A landscape with many peaks, sampled at points; each row gives a point and its height.
From any point a climber steps to the highest of the 2 points nearest to it. It stops when none of these is higher. Distance is the straight distance between rows; heights are no part of it.
Z_136 (h 224): [ 1.99 -0.41  1.42 -2.62  5.80  0.29 -2.68 -1.78  3.38  4.01 -3.85 -1.86
  2.60  1.40 -3.00 -2.46 -0.78 -1.49 -0.45  4.19]
Z_892 (h 156): [-0.56  0.51 -1.52  0.25 -6.40  0.84 -0.65  2.66  2.71  1.52 -0.05 -1.36
 -3.46 -0.65  1.58  0.28 -1.59  2.56 -0.44  2.35]
Z_977 (h 330): [ 2.49  0.71 -1.64 -6.28 -0.49 -1.93 -0.15  0.11  3.47  0.82 -1.86  1.52
  1.63 -2.75  0.53  0.42 -1.29  1.95  2.28 -0.54]
Z_573 (h 516): [ 2.71 -3.88  4.49  2.46  0.68  1.26 -3.64  0.95 -0.61  2.21  0.21  0.70
 -1.15 -1.82 -1.96  0.44  0.67  3.53 -2.33  2.05]
Z_754 (h 571): [ 2.35 -3.29 -4.02 -0.62 -0.16 -1.06  1.47  5.24 -1.40 -0.04 -0.04  3.31
  1.54 -4.27  0.72 -1.62 -3.30  5.12  0.64 -4.19]
Z_443 (h 140): [ 2.43 -4.42  1.65 -3.26  1.93 -2.00  1.78 -2.11 -2.01  0.59  2.14  1.67
  3.06 -1.77 -1.48  1.88  1.50  0.15  1.78  2.01]
Z_804 (h 271): [ 2.29  0.94 -4.43 -1.82  0.39 -1.36  1.60  2.26  3.92  1.53 -1.14 -2.62
 -0.66  0.62 -2.71 -1.28 -2.48  4.02  0.23  1.11]
Z_757 (h 147): [ 3.94  1.66 -1.58 -1.75  3.70 -1.27  3.55 -4.00  1.80  0.51 -0.80 -4.65
 -0.06  6.75 -4.06 -2.40 -1.42 -0.53  0.50 -0.77]
Z_593 (h 384): [-4.26 -2.07 -1.93  2.07  0.85  5.16 -0.04  2.55 -6.77 -0.66  3.26  2.59
  0.59 -1.38  2.98 -1.43  0.23  1.29  3.40 -3.17]
Z_685 (h 227): [ 0.61  0.64  5.97  0.61 -0.15  0.99 -2.19 -7.34 -0.13 -1.40 -0.86 -2.90
 -3.20  3.27  0.12  2.58  2.14 -5.67  0.65 -0.17]
Z_789 (h 112): [ 0.46 -1.28 -3.15 -0.15  1.20 -2.60  8.46 -1.16 -2.84 -1.90  3.88 -2.95
 -1.85  2.67 -5.22  1.05  0.05  4.70 -0.55 -2.03]
Z_848 (h 96): [ 5.38  0.01 -1.46 -0.02 -4.49 -0.22  5.01 -0.01 -1.04  2.54  0.02 -2.07
 -4.41  2.93 -2.32 -1.06 -1.28  1.88 -0.85  3.61]
Z_951 (h 297): [-0.16 -1.63 -0.85 -6.17  0.62 -5.38 -1.52 -4.65  3.52 -1.01 -2.43 -1.71
 -0.58 -2.08  1.72  5.31  0.84 -3.26  3.17  3.98]
Z_438 (h 126): [ 2.28  1.70 -1.38 -0.66  0.25 -0.53  4.54 -5.39  1.09 -1.32  0.18 -3.82
 -2.52  6.92 -1.23 -1.17 -1.38 -2.50  2.34 -3.03]
Z_517 (h 132): [ 3.41 -2.67  3.35 -0.62 -0.57 -0.63  1.42 -2.62 -1.56  0.86  1.18 -0.07
  1.29  0.96 -1.77  0.73  2.46 -0.56 -2.13  4.54]
Z_961 (h 253): [ 1.19  0.85 -5.19 -4.85  0.70 -0.74  5.27  1.08 -3.27 -1.28  2.03  2.00
 -1.76 -1.28 -2.23  0.13 -0.67  4.27  3.05 -6.04]
Z_239 (h 150): [-3.03 -1.47 -0.87  1.55  1.19 -0.41  5.87 -2.89 -1.49 -2.25  3.51 -2.38
  1.95  3.43  1.24  0.17  0.27 -0.21  3.47 -0.98]
Z_20 (h 543): [-5.71  4.94  1.39  2.75  0.55  0.61 -3.71  1.53  3.47 -0.26 -2.52 -1.93
  2.28 -0.71  1.94 -0.51 -0.39 -1.95 -4.14  3.04]
Z_569 (h 284): [ 4.31 -3.49  2.25 -1.81 -0.29  2.06  2.51 -1.01 -6.31  2.89  2.74  3.09
 -3.06 -0.19 -0.69  0.20 -0.25  1.76  1.98 -0.71]
Z_325 (h 89): [ 1.06  3.99 -4.78  1.30 -0.30 -0.71  0.68  4.13  1.80  1.60 -2.14  0.17
  3.91  1.42 -0.57 -5.07 -1.43 -1.17 -3.84  1.48]
Z_835 (h 104): [ 0.92  0.86  2.81 -2.05 -1.50  0.83 -5.29  0.64  1.11  0.33  0.22  4.23
 -0.31 -4.02  1.24  2.20  1.64  1.90 -1.21 -1.21]
Z_726 (h 82): [-1.30  4.52  2.28  0.87 -1.04  3.65 -7.09  2.26  3.39  1.10 -1.46  0.08
 -2.66 -0.51  0.05 -0.69 -0.01  0.12 -2.06 -0.27]
Z_472 (h 329): [ 0.93 -3.43 -0.41  2.38  1.90  4.50  2.22  1.10 -8.73  1.61  4.03  1.81
 -0.20  1.70 -0.13 -2.40 -0.08  0.46  2.20 -2.43]
Z_154 (h 213): [-1.07  0.33 -7.95 -1.66  3.87  2.03  4.24  2.90 -5.27 -2.89  1.63  2.84
  1.84  1.35 -0.98 -2.63  0.05  1.86  3.87 -6.78]
Z_954 (h 432): [ 0.72 -2.27 -3.60  2.05 -1.79 -0.39 -3.61  6.45  0.56 -0.32 -1.33  3.90
  1.98 -3.58  2.32 -2.75 -2.08  2.33 -2.80 -1.06]
Z_107 (h 168): [-0.88 -0.49  2.24  0.93 -4.87  2.84 -2.54  1.21  0.87  0.52  1.93  0.83
 -5.13 -1.28  1.32  1.36  0.31  2.33  0.74 -0.19]
Z_541 (h 483): [-1.71  3.89  0.76  2.73 -5.70  1.67 -2.18  0.60 -1.38 -3.48  1.36  2.70
 -1.21  1.20  3.37  0.23  2.54 -3.47 -2.62 -2.76]
Z_425 (h 105): [ 0.51 -0.02 -2.14 -0.60  0.36  2.26  3.76 -3.17 -0.83 -1.91  1.54 -1.40
 -2.45  6.12  1.31 -2.02 -1.80 -2.80  5.25 -5.54]
Z_216 (h 103): [ 4.03  0.13 -2.53 -0.15 -1.65 -1.79  7.07 -0.60 -1.29 -0.36  2.37 -1.41
 -2.15  4.12 -3.01 -1.54 -0.39  2.45 -0.94 -0.08]
Z_938 (h 399): [-1.01 -2.04  3.51 -1.09  0.07 -2.83  0.82 -5.32 -2.63 -2.31  1.54  1.01
  0.90 -0.46  2.19  4.82  3.91 -4.20  0.47  2.22]
Z_52 (h 73): [ 0.15  2.67 -8.77 -0.27 -4.02 -1.46  0.68  4.77  1.90 -1.94 -1.32  1.24
 -1.28  1.68  0.31 -3.85 -0.14 -0.38  1.31 -2.34]
Z_851 (h 184): [-0.16 -0.66  3.09  1.50 -4.45  1.39 -1.20  1.39  1.08  3.03 -2.07 -2.57
 -5.73 -1.32 -1.77  1.09  0.18  3.08 -2.67  6.41]
Z_44 (h 125): [ 2.10 -0.10  4.46 -0.61  0.28 -1.98 -1.83 -3.40 -1.65 -0.50 -0.87  0.75
  2.50  0.00 -1.72  2.29  5.25 -2.74 -4.92  5.28]
Z_302 (h 389): [-0.80 -1.17  2.34 -2.01 -4.24 -2.36  3.96 -3.34 -3.52 -1.05  3.34  1.90
  0.32 -1.19  1.74  3.87  2.90 -0.98 -0.88  2.30]
Z_218 (h 274): [-0.59 -3.97  1.90 -0.47  4.24  2.44  2.02 -2.70 -5.14  1.58  4.38  0.60
  3.26  0.54 -0.39  0.15  0.89  0.67  3.54 -0.95]
Z_289 (h 595): [-1.58 -1.97  4.58  7.60  2.08  1.57 -3.45  5.78 -2.10 -0.83  2.27  0.53
 -2.37 -1.78 -0.94  1.58  1.61  5.01 -0.91 -2.51]
Z_941 (h 222): [ 1.12 -1.80 -2.57  5.75 -4.49 -0.48  0.55  4.89 -1.01  1.20  0.45 -1.35
 -1.64  1.92 -0.39 -3.68 -1.70  0.19 -3.76  3.01]
Z_282 (h 385): [ 3.39  0.75  1.94 -3.08 -2.28  1.54 -1.47 -2.00  1.52  4.41 -1.41 -1.58
 -3.23  1.66 -1.44 -0.73  0.10 -0.34 -0.46  4.63]
Z_825 (h 214): [-0.39  4.45  1.44 -1.08  2.76 -0.15 -1.66 -5.42  2.42  2.73 -5.83 -2.80
 -1.51  1.55  0.78 -0.33 -2.56 -6.42  0.81  2.01]
Z_195 (h 403): [-4.16  2.08 -1.19  3.70 -0.01  2.69 -4.92  4.31  4.99 -0.86 -0.59 -1.20
  2.03 -0.45  1.54 -2.48 -1.50  0.25 -1.86  0.22]
Z_135 (h 193): [-1.72  1.52 -1.59  3.48  1.22 -0.23  2.45 -3.20  1.86 -2.83 -1.06 -3.67
  3.96  4.74  1.56 -1.47 -2.63 -4.77 -0.32 -2.07]
Z_380 (h 414): [ 0.52  2.86  2.73  0.99 -0.01 -1.66 -1.84 -6.91 -1.33 -1.61 -2.17  3.50
  1.61  1.20  3.56  2.18  1.38 -6.18 -1.36 -2.95]
Z_313 (h 20): [-0.26  2.06  4.87 -0.22  0.51  5.20 -5.56 -1.82  3.39  0.60 -0.65 -2.62
 -3.79  2.51 -1.48 -0.94 -0.92 -1.68  1.18 -1.26]
Z_404 (h 176): [ 0.61 -0.98 -5.47 -1.63  3.91 -0.18  0.07  2.46  4.00 -1.53  0.42 -0.69
  1.55  2.40 -2.37 -3.09 -2.46  4.01  2.98 -5.15]
Z_465 (h 421): [ 0.23 -7.38  1.15  2.06  4.98  0.11  0.20  2.06 -1.77  1.92  2.72  0.96
  4.82 -3.49 -1.16 -0.58 -1.93  4.45  0.81 -0.29]
Z_543 (h 255): [-3.10 -2.19 -2.45  7.05 -4.95  0.32 -1.00  5.38  0.68 -0.82  1.05 -1.37
 -2.26 -0.36  1.91 -1.65 -1.83  1.74 -2.43  1.52]
Z_451 (h 54): [ 1.51  1.16 -8.42 -1.02 -2.24 -2.93  3.17  5.31 -0.47 -3.05 -0.01  1.94
 -0.20 -0.59 -1.49 -2.04 -0.47  3.06 -0.07 -4.17]
Z_612 (h 576): [-1.55  5.22  6.38  1.00  3.14  2.45 -4.13 -1.32  1.38  0.21 -4.03 -4.05
 -2.87  1.63 -2.63 -0.12  0.33 -5.53 -3.01  2.09]
Z_279 (h 40): [ 1.72  0.40 -2.83 -4.30 -3.57 -5.52  7.17  1.17 -1.00 -0.79  0.72 -1.28
 -1.17 -4.90 -2.79  3.15 -0.23  4.13 -1.27 -3.08]
Z_222 (h 456): [-3.64  2.35  1.11 -0.33  1.28 -3.19 -4.33 -3.80  3.48 -1.09 -3.34  0.46
  3.01 -2.32  3.25  2.84  0.73 -3.00 -0.92  2.79]
Z_567 (h 97): [-1.57  3.25  0.99  1.18 -2.93  0.56 -5.85  3.44  3.08 -0.21 -1.31  2.73
 -0.91 -4.11  1.23  1.64  0.76  3.13 -2.74  0.38]
Z_345 (h 183): [ 2.32  2.52 -1.02 -1.64  5.52 -0.14  1.06 -2.44  3.65  2.24 -3.49 -3.97
  2.69  4.82 -3.08 -3.38 -2.38 -2.00 -0.52  1.81]
Z_137 (h 741): [-2.77  1.53  5.00  1.95  2.69  0.07 -4.91  3.25  3.22  0.95 -2.52 -3.52
 -0.21 -2.40 -3.31  2.90  3.92  1.90 -3.13  6.64]
Z_869 (h 107): [-0.62 -2.56 -2.74  1.90  0.98 -0.69  4.85  1.55  0.91 -1.14  3.11 -2.19
  1.29  1.59 -1.77 -0.92 -1.51  4.08  2.25 -0.95]
Z_739 (h 338): [-2.22 -3.58  2.59  1.55  5.11  0.97 -0.29 -3.05  0.68 -1.75  3.04 -0.89
  4.92  1.69  0.11 -0.52  0.62 -1.33  2.32 -1.11]
Z_323 (h 524): [-0.34  0.71  0.71  2.12 -1.76  2.58 -0.49  0.94 -4.59 -1.65  2.96  4.90
  2.24  0.35  2.53 -0.86  1.88 -1.29 -1.60 -3.21]
Z_118 (h 580): [-5.75 -0.42  1.69  2.61 -1.23 -1.83  0.39 -0.06  0.27 -3.14  2.29  1.15
  4.76 -3.58  3.33  3.60  1.98  0.92 -0.78  1.25]
Z_677 (h 199): [ 0.38  0.67  0.28  4.39 -5.35  2.01  0.67  2.29 -0.43  2.37 -0.42 -2.86
 -4.28  1.68 -0.37 -1.66 -0.70  0.21 -3.87  5.19]
Z_179 (h 65): [ 3.29 -0.42 -4.06  2.96 -1.78 -1.26  1.83  4.13 -0.73 -0.18  0.97  1.67
  3.98  1.41 -0.16 -3.61 -0.55  0.32 -3.47 -0.50]
Z_342 (h 167): [-0.46  0.64 -1.44  1.22  2.50 -3.06  5.27 -5.09 -0.04 -2.80  0.37 -1.19
  4.00  3.96  0.99 -0.22 -0.07 -2.00  0.77 -2.48]
Z_64 (h 378): [-3.97 -5.48  2.37  3.37  4.58  2.03 -0.47 -0.12 -0.56 -0.56  4.02 -0.08
  3.95 -1.55  0.39  0.42 -0.20  2.74  2.30 -0.30]
Z_786 (h 225): [-0.44  4.23 -1.10  2.14  1.00 -1.63  2.48 -1.75  0.84 -0.50 -2.38 -3.40
  4.11  3.95  0.30 -3.13 -1.26 -5.36 -3.32  1.44]
Z_945 (h 440): [-3.24 -0.15 -2.95  0.12 -1.20  3.00  1.98  3.47 -8.49 -0.80  1.96  4.27
  2.14 -4.37  3.73  0.63  0.51  2.16  1.32 -2.30]
Z_950 (h 354): [ 5.61 -1.12 -1.19 -4.06 -2.08 -2.14  0.76  2.01  0.73  3.12 -1.39  2.27
 -0.43 -4.09 -0.66 -0.27 -2.44  3.28 -0.70 -0.44]
Z_697 (h 191): [ 0.16 -1.69 -6.55  1.65  1.93  0.90  4.38  3.10 -4.12 -2.55  3.31  0.81
  0.43  4.35 -2.18 -4.24  0.52  0.34  3.15 -5.42]
Z_659 (h 121): [ 2.82  1.79  6.62 -0.25 -0.43 -0.24 -2.77 -2.99 -1.68 -0.66  0.13  1.36
 -1.85  1.28 -1.19  2.89  4.87 -1.99 -2.88  0.82]
Z_255 (h 237): [-1.83 -2.03  6.05  1.29  3.04  1.46 -1.65 -6.04 -2.15 -1.86  2.10 -0.88
 -1.06  2.43  0.18  2.61  2.98 -3.79  2.41 -1.75]
Z_350 (h 629): [ 0.07  0.99 -0.58 -4.04 -0.65 -1.69  1.64 -5.02  2.25 -0.58 -1.40  0.08
 -1.59  0.89  2.45  1.64 -0.82 -1.17  4.72 -0.80]
Z_750 (h 84): [ 0.10 -2.16 -1.88  3.86 -1.16  1.27  1.57  2.54  0.66 -0.55  2.01 -0.16
  2.12  2.13  0.57 -2.26 -1.54  1.01 -0.13 -0.72]
Z_330 (h 309): [ 0.50 -1.89 -0.14 -7.20  0.11 -3.89 -1.34 -1.69  2.08 -0.52 -1.13  1.85
  1.73 -4.06  1.31  3.89  0.70 -0.64  3.39  0.53]
Z_373 (h 177): [ 0.26  1.75  4.95  0.06 -4.12  1.56 -3.01 -0.64  1.21  0.94  0.54 -1.20
 -5.37 -0.38 -1.01  2.32  2.65  1.19 -1.55  2.91]
Z_821 (h 312): [ 0.85  5.73 -4.27 -4.72 -0.82 -1.07  2.36  0.92  3.61  3.39 -2.90 -2.38
 -3.18  1.33 -1.95 -1.70 -2.62  2.10  0.20  3.00]
Z_57 (h 289): [-2.82 -4.48 -1.12  8.63 -4.05  1.69 -2.40  6.13 -2.21 -1.61  2.72 -0.01
 -3.82  0.64  0.67 -2.71  0.01 -0.15 -0.72 -1.37]
Z_507 (h 301): [ 2.17 -2.46  2.97  2.03 -0.38  4.15 -0.22  0.36 -6.40  1.30  3.77  3.44
 -3.51  0.39  0.30 -0.67  1.35  1.02 -0.42 -2.89]
Z_983 (h 141): [-2.36  6.20 -2.81 -0.27  2.85  0.03  2.29  2.86  2.95  2.72 -3.40 -1.28
  1.64  2.16 -0.16 -4.52 -2.48 -3.63 -3.04  3.68]
Z_447 (h 419): [ 0.73  3.67  1.57 -3.90  0.11  2.25 -3.75 -2.39  3.61  3.18 -3.12 -0.63
 -2.77  0.66  0.91 -1.49 -1.44 -1.13  0.95  1.68]
Z_199 (h 117): [ 2.29  1.02  5.90 -2.11  0.40  1.31 -3.50 -2.35 -2.97 -0.70  1.78  4.09
 -2.28 -0.99  0.37  3.41  4.65  0.00  0.59 -2.17]
Z_76 (h 684): [-2.19 -1.75  4.82  2.93 -1.33 -0.40 -3.89  1.85  2.67 -0.22 -0.89 -1.61
 -1.89 -3.87 -1.70  3.55  2.02  3.87 -2.12  4.44]
Z_413 (h 481): [ 1.91 -4.03 -1.93 -5.00  3.27 -5.08  4.39  2.67 -0.90  0.68  0.05 -1.30
  0.98 -7.15 -4.20  2.79 -1.28  4.58  2.48 -4.86]
Z_189 (h 331): [-3.32 -3.35 -1.50  4.82 -1.29  4.63 -0.83  4.40 -2.81 -1.28  3.93  1.18
 -1.13  0.70  1.29 -2.70 -0.07  0.31  2.04 -2.99]
Z_392 (h 423): [-1.02  5.26  0.22  0.32 -0.89 -2.37 -1.53 -5.74  0.82 -0.05 -4.94  1.23
  0.33  0.35  4.53  1.22  0.21 -5.79 -1.29  0.14]
Z_497 (h 299): [-0.18 -1.95 -2.10  0.77  3.89  2.22  4.77 -0.46 -5.59  0.00  3.70  0.93
  3.26  2.79 -0.15 -1.78 -0.03  0.94  3.11 -3.03]
Z_771 (h 673): [ 0.67  2.08 -1.30 -2.30 -0.06 -1.24  3.76 -6.31 -1.58 -1.75 -0.36  1.85
 -0.34  2.99  3.38  0.70 -0.28 -3.01  3.21 -3.49]
Z_460 (h 111): [-0.76 -0.23  3.46 -1.54 -0.95  2.41 -3.15  0.31 -3.47  0.12  2.78  5.39
 -2.70 -4.01  1.63  3.29  2.06  2.27  1.60 -3.44]
Z_412 (h 411): [-2.07  5.45 -0.40  0.40 -3.10  1.11 -0.50  2.29  1.67  2.23 -1.61 -0.66
 -0.92 -0.40  1.40 -1.27 -0.23 -1.51 -4.11  5.09]
Z_80 (h 358): [-0.97  4.30 -2.18 -1.69 -1.11  0.93  1.54  3.01  3.08  5.05 -2.70 -1.86
 -3.27  0.19 -0.31 -3.22 -2.24 -0.04 -1.72  5.80]
Z_691 (h 252): [-2.99 -2.05  4.48  0.85  5.03  3.21 -0.74 -4.20 -6.32 -0.73  3.69  0.67
  1.54  0.90  0.06  1.46  2.78 -2.17  2.46 -2.47]
Z_763 (h 522): [-1.54 -4.70  1.80  0.27  0.09 -2.26  0.08  0.94  1.18 -0.48  1.82  0.07
  4.04 -4.99 -0.33  2.85  0.60  2.86 -0.42  3.22]
Z_303 (h 485): [-2.22 -1.26  1.69 -0.77  0.52 -1.66 -2.67 -1.42  3.81 -0.66 -0.26 -0.47
  2.35 -2.14  0.84  2.01  0.28  0.19  0.54  3.11]
Z_60 (h 238): [ 2.09 -1.74 -0.18 -1.18  1.68 -0.11  1.07 -0.63  3.07  2.26  0.28 -1.09
  1.69  0.96 -2.13 -1.43 -1.52  3.10  1.65  0.64]
Z_307 (h 578): [ 1.17  1.86 -3.18  0.31 -3.05  1.45  1.46  0.16 -3.03 -2.29  0.82  4.18
  1.01  2.98  2.94 -2.80  1.01 -3.90 -0.70 -4.18]
Z_471 (h 509): [ 0.96 -2.73 -3.41 -2.54  2.12 -1.88  3.89  3.44  0.05 -0.02  1.30  0.11
  1.11 -3.93 -2.21  0.62 -2.37  6.35  2.82 -3.96]
Z_230 (h 291): [ 0.96  0.60 -4.37 -2.89  0.54 -1.87 -0.62  3.41  4.75  0.14 -1.71  1.75
  3.25 -3.08  0.18 -1.27 -2.85  4.05  0.76 -1.58]
Z_110 (h 221): [-0.07  4.03  3.92  2.37  1.35  0.26 -2.25 -6.98  0.29 -0.31 -4.87 -2.98
 -2.44  1.84  0.14  2.21 -0.91 -8.15 -0.76  0.08]
Z_384 (h 505): [-2.91  0.91  2.01  3.92 -0.77  2.80 -4.58  2.75  2.12 -2.31  1.53  0.99
  1.03 -0.28  1.56 -0.45  1.13  0.91 -1.49 -2.07]
Z_989 (h 381): [ 2.66 -0.54  1.85  0.44 -4.88 -1.47  3.37 -0.52 -4.57 -0.03  2.31  3.54
  0.99 -1.70  1.50  1.46  2.33  0.57 -3.66  1.66]
Z_900 (h 75): [ 1.44 -2.00 -1.27 -0.02  1.20  4.70 -0.79 -0.44  0.66 -0.95  1.77 -1.59
 -1.54  5.90 -0.67 -4.84 -2.48 -2.91  3.98 -5.32]
Z_784 (h 487): [ 4.80 -6.03  3.31  1.98 -0.92 -0.85 -0.12  0.89 -2.27  2.38 -1.06  0.16
 -3.85 -2.34 -1.42 -0.46 -2.18  4.14 -3.22  2.63]
Z_221 (h 630): [ 2.10  3.47  0.57 -1.51 -2.90  0.92  0.86 -3.97 -1.92 -1.88  0.23  2.58
 -0.92  3.11  3.31 -0.69  0.50 -4.21 -0.33 -2.84]
Z_987 (h 235): [ 0.26 -0.31 -8.03 -2.66  2.53  1.31  3.90  4.34 -6.33 -1.68  0.71  2.41
 -2.08 -1.97 -1.28 -0.89 -1.69  4.62  4.61 -6.60]
Z_262 (h 645): [-4.17  1.47  1.30  3.83 -1.50 -0.82 -1.75  0.87  2.79 -2.01  0.41 -0.54
  4.85 -1.47  1.80  0.57  1.09  0.38 -4.40  2.62]
Z_209 (h 162): [-0.41  0.04 -1.13 -1.74 -0.05 -1.61  0.63 -1.62  0.78 -1.81  0.51  3.03
  4.57 -0.73  2.82  0.89  0.05  0.15  1.02 -1.72]
Z_410 (h 500): [ 2.69 -2.95 -2.33  1.03  0.22  0.80 -1.46  4.35 -2.85  0.29  0.84  6.58
  1.77 -2.91  1.54 -2.46 -1.56  2.48 -1.93 -3.69]
Z_300 (h 369): [ 5.40 -0.41  2.20 -3.40 -3.02  0.33 -2.14 -0.11 -0.09  4.32 -1.46  1.80
 -2.85 -2.54 -1.09  0.00 -0.76  2.50 -2.06  2.70]
Z_469 (h 407): [-2.26  0.64  2.33  1.74  0.22 -3.56 -1.30 -7.05 -0.74 -2.86 -1.97  1.46
  0.75 -0.44  3.71  5.19  2.93 -6.08 -0.16  0.61]
Z_478 (h 553): [-0.49 -5.14  4.23  3.86  1.80  2.43 -1.92  1.51 -2.97  1.26  3.60  0.85
 -1.07 -2.29 -0.79  1.13  0.55  4.04  0.00 -0.65]
Z_979 (h 269): [ 3.48 -1.15 -2.05 -3.86 -0.82  0.15  4.09  0.03 -4.06  1.41  1.77  3.05
 -2.54 -0.26  0.22 -0.11 -1.05  2.05  2.94 -2.71]
Z_150 (h 129): [-2.28 -0.40 -3.68  0.66  0.73 -0.69  7.32 -1.07 -0.86 -2.34  4.05 -3.57
 -1.77  4.26 -1.49 -0.27 -0.54  3.10  3.67 -2.13]
Z_310 (h 466): [-0.30 -3.49 -1.36 -1.18  3.79 -1.77  2.71  1.38 -0.20 -0.74  2.37  0.75
  4.87 -2.83  0.02  0.43 -0.99  3.60  2.46 -1.61]
Z_258 (h 106): [-2.26  4.80 -7.07 -1.01 -2.81 -1.46  1.72  2.91  4.61 -0.39 -1.89 -2.41
 -1.43  2.31  0.43 -1.92 -2.07  1.29  0.98 -0.21]
Z_595 (h 569): [-0.42  1.67  0.11 -2.14 -1.67  2.55 -2.41 -2.82  2.32 -0.31 -0.47  2.13
 -1.76  1.07  3.51  0.01 -0.28 -0.70  2.94 -2.77]
Z_456 (h 251): [-0.22  1.15  0.38  1.65  3.08 -3.03 -0.01 -3.99  1.56 -0.74 -3.18 -1.77
  5.95  1.60  0.90 -0.34 -0.19 -4.22 -2.45  2.09]
Z_990 (h 468): [ 4.34 -5.41  0.08 -6.24  1.73 -5.17  2.86  1.35 -0.83  1.61  0.01 -0.16
  2.01 -6.12 -3.40  3.05  0.25  1.83  2.56 -0.56]
Z_777 (h 537): [-0.98  2.43  7.64  1.60  1.00  2.05 -3.74 -1.26  1.58 -0.23 -2.09 -5.77
 -3.94  2.88 -4.31  2.35  3.65 -2.38 -1.19  3.62]
Z_740 (h 663): [-3.26  2.04  3.86 -0.80  4.44 -0.18 -3.95 -0.12  2.78  1.36 -4.37 -1.85
  1.60 -1.66 -1.93  1.43  2.55 -2.64 -3.72  7.45]
Z_417 (h 614): [-3.13  3.39  5.48  0.44  7.10  0.37 -4.51 -1.74  1.47  1.21 -5.77 -3.08
 -0.63 -0.15 -3.01  1.12  1.89 -6.76 -3.16  5.01]
Z_43 (h 437): [-1.69  3.55 -1.91 -1.48  0.16 -4.37  0.13 -4.46  3.03 -0.72 -4.41  0.21
  2.57 -0.73  3.77  1.64 -0.72 -2.41  0.90  1.67]
Z_364 (h 287): [-1.01 -2.63  0.04 -2.60  3.48 -2.50 -2.59 -5.67  3.80  0.19 -3.24 -3.42
 -0.87  0.88  0.60  4.50  0.32 -4.67  3.76  4.30]
Z_867 (h 270): [-2.27 -2.30  1.37  1.56  5.41 -3.26 -2.17 -4.27  2.93 -0.80 -3.37 -4.26
  4.19  1.58 -0.53  1.93  1.04 -5.01 -0.74  5.15]
Z_455 (h 404): [ 0.20  1.97 -3.68  1.08 -4.08  2.78 -2.89  4.01  2.01 -0.09 -0.81  0.24
 -0.97  2.50  0.94 -4.69 -0.95 -3.75  0.00 -1.07]
Z_709 (h 300): [-2.18 -6.12  2.50  1.12  5.16 -1.57 -0.75 -3.34  2.80 -1.56  0.83 -3.69
  4.46  1.45 -1.29  1.43  1.91 -2.70  1.43  3.08]
Z_609 (h 451): [-0.50  3.41 -1.62  1.79 -5.52  1.25 -1.06  2.14  0.11 -0.12  0.09  1.87
 -0.57  0.22  2.71 -1.36  0.53 -0.93 -4.02  0.84]
Z_588 (h 192): [-3.84  5.49  0.00 -1.51  4.14 -0.01  0.34 -1.57  3.48  3.47 -4.59 -2.41
 -0.52  1.19  0.04 -2.08 -1.90 -4.80 -1.01  4.59]
Z_527 (h 557): [-1.71 -0.26  1.14  5.57 -1.92  1.62 -2.55  4.95 -1.92 -1.58  2.58  3.01
 -1.14 -1.70  1.24  0.85  1.29  2.41 -2.10 -2.56]
Z_220 (h 149): [ 1.10 -1.11 -0.06 -3.71  3.24 -3.64  2.40 -4.89 -1.10 -1.29  0.32  1.99
  3.97  0.44  1.29  1.69  1.40 -1.79  2.04 -0.85]
Z_65 (h 488): [-0.23  3.17 -1.18 -0.74 -2.90  2.85 -2.10 -0.58  2.77  1.10 -1.25 -1.73
 -2.62  3.27  1.79 -2.18 -2.16 -2.98  0.79 -0.82]
Z_550 (h 42): [-0.07  2.93  4.31  2.91  0.84  6.11 -7.65  3.01  2.41 -1.05  0.01 -2.39
 -3.33  2.40 -2.93 -1.55 -1.17 -1.79 -0.84 -3.87]
Z_676 (h 459): [ 4.00 -5.73  2.43 -4.79 -1.60 -1.95  1.44  0.50 -3.24  3.14  0.40  1.61
 -1.09 -6.63 -1.20  3.21 -0.66  2.08  1.50  0.01]
Z_170 (h 187): [-0.60  1.70 -5.31 -2.02 -0.12  0.09  1.90  0.89  1.24 -2.76 -0.15  3.05
  2.20  0.27  3.02 -1.50 -0.63  0.88  2.41 -4.56]
Z_806 (h 139): [-0.61  0.44 -5.54 -0.21 -5.52 -1.37  3.09  3.89  2.19 -0.27  0.66 -1.49
 -4.02  0.84  0.28 -0.96 -2.38  3.18  2.01 -0.09]
Z_551 (h 484): [-1.43  0.88  0.76  1.68 -0.41  3.32 -1.19  2.89 -7.71 -1.13  2.57  6.83
  0.98 -3.53  2.92  1.88  2.74  1.67 -1.31 -3.87]
Z_336 (h 254): [ 3.61 -2.08  3.93 -3.14  4.34  1.75 -4.77 -3.99  2.75  2.74 -1.74 -1.63
 -0.04  2.29 -2.31 -0.96  0.08 -1.89  0.97  1.71]
Z_918 (h 273): [ 0.82 -1.06  3.16 -2.34  3.87  0.49 -3.48 -5.66  2.98  1.86 -3.53 -4.06
 -2.05  2.36 -2.41  1.03  0.84 -4.73  1.91  4.98]
Z_101 (h 234): [ 0.49  3.21 -7.52 -3.62  1.37 -1.28  0.03  2.21  4.37 -1.88 -1.86  0.81
  0.73  0.84 -0.54 -1.74 -1.76  2.88  1.44 -4.00]
Z_605 (h 63): [ 1.12  2.43  4.34  3.75  1.30  4.21 -6.63  4.58  2.42  1.75 -1.07 -1.83
 -2.30  0.93 -3.41 -2.06  0.11  0.25 -3.13  0.47]
Z_100 (h 37): [ 0.80 -2.08 -0.46 -2.83 -3.50 -3.56  6.43  1.05 -2.48  0.36  2.27 -0.04
 -1.24 -4.09  0.31  3.14 -0.66  3.34  1.74 -0.32]
Z_285 (h 469): [ 4.76 -6.65  4.48 -2.29 -2.95 -2.58  0.48  0.79 -2.33  2.73 -1.75 -0.50
 -4.51 -5.72 -1.36  2.41 -1.50  3.41 -1.38  3.15]
Z_16 (h 44): [ 2.84  2.83 -4.79 -2.86 -2.53 -4.64  5.33  2.03 -0.30 -1.49 -0.21  1.52
  1.44 -1.65 -1.33  0.48 -0.15  3.93 -2.03 -2.71]
Z_493 (h 336): [ 0.95  1.85 -3.95  3.30 -4.08  1.40 -3.33  6.39 -0.47  2.02 -1.49 -1.10
 -1.93  2.65 -2.26 -7.08 -0.90 -5.21 -1.64  1.81]
Z_244 (h 549): [-4.82 -3.46  1.64  0.71 -2.82 -2.25  2.97  1.44 -1.37 -1.05  3.04  0.27
  2.18 -6.61  2.03  4.59  0.51  2.56  0.70  1.54]
Z_329 (h 640): [-5.09  1.23  2.43  2.23 -2.25 -0.98 -1.73  0.68  3.34 -0.32 -1.08 -2.89
  1.11 -2.75  0.43  3.19  2.08  0.99 -3.26  6.38]

Where does a climber stop that starts at each point below?
Z_605: Z_977
Z_989: Z_262
Z_60: Z_771
Z_279: Z_771

Call two points neighbours if one is among the 2 nearest of the other. Go from one point of each pair to the other, from neighbour to neighbour, staying as high as possible. Name the lowest point that can't be avoided.
Z_472 / Z_262: Z_179
Z_289 / Z_137: Z_195
Z_137 / Z_262: Z_329
Z_754 / Z_289: Z_676
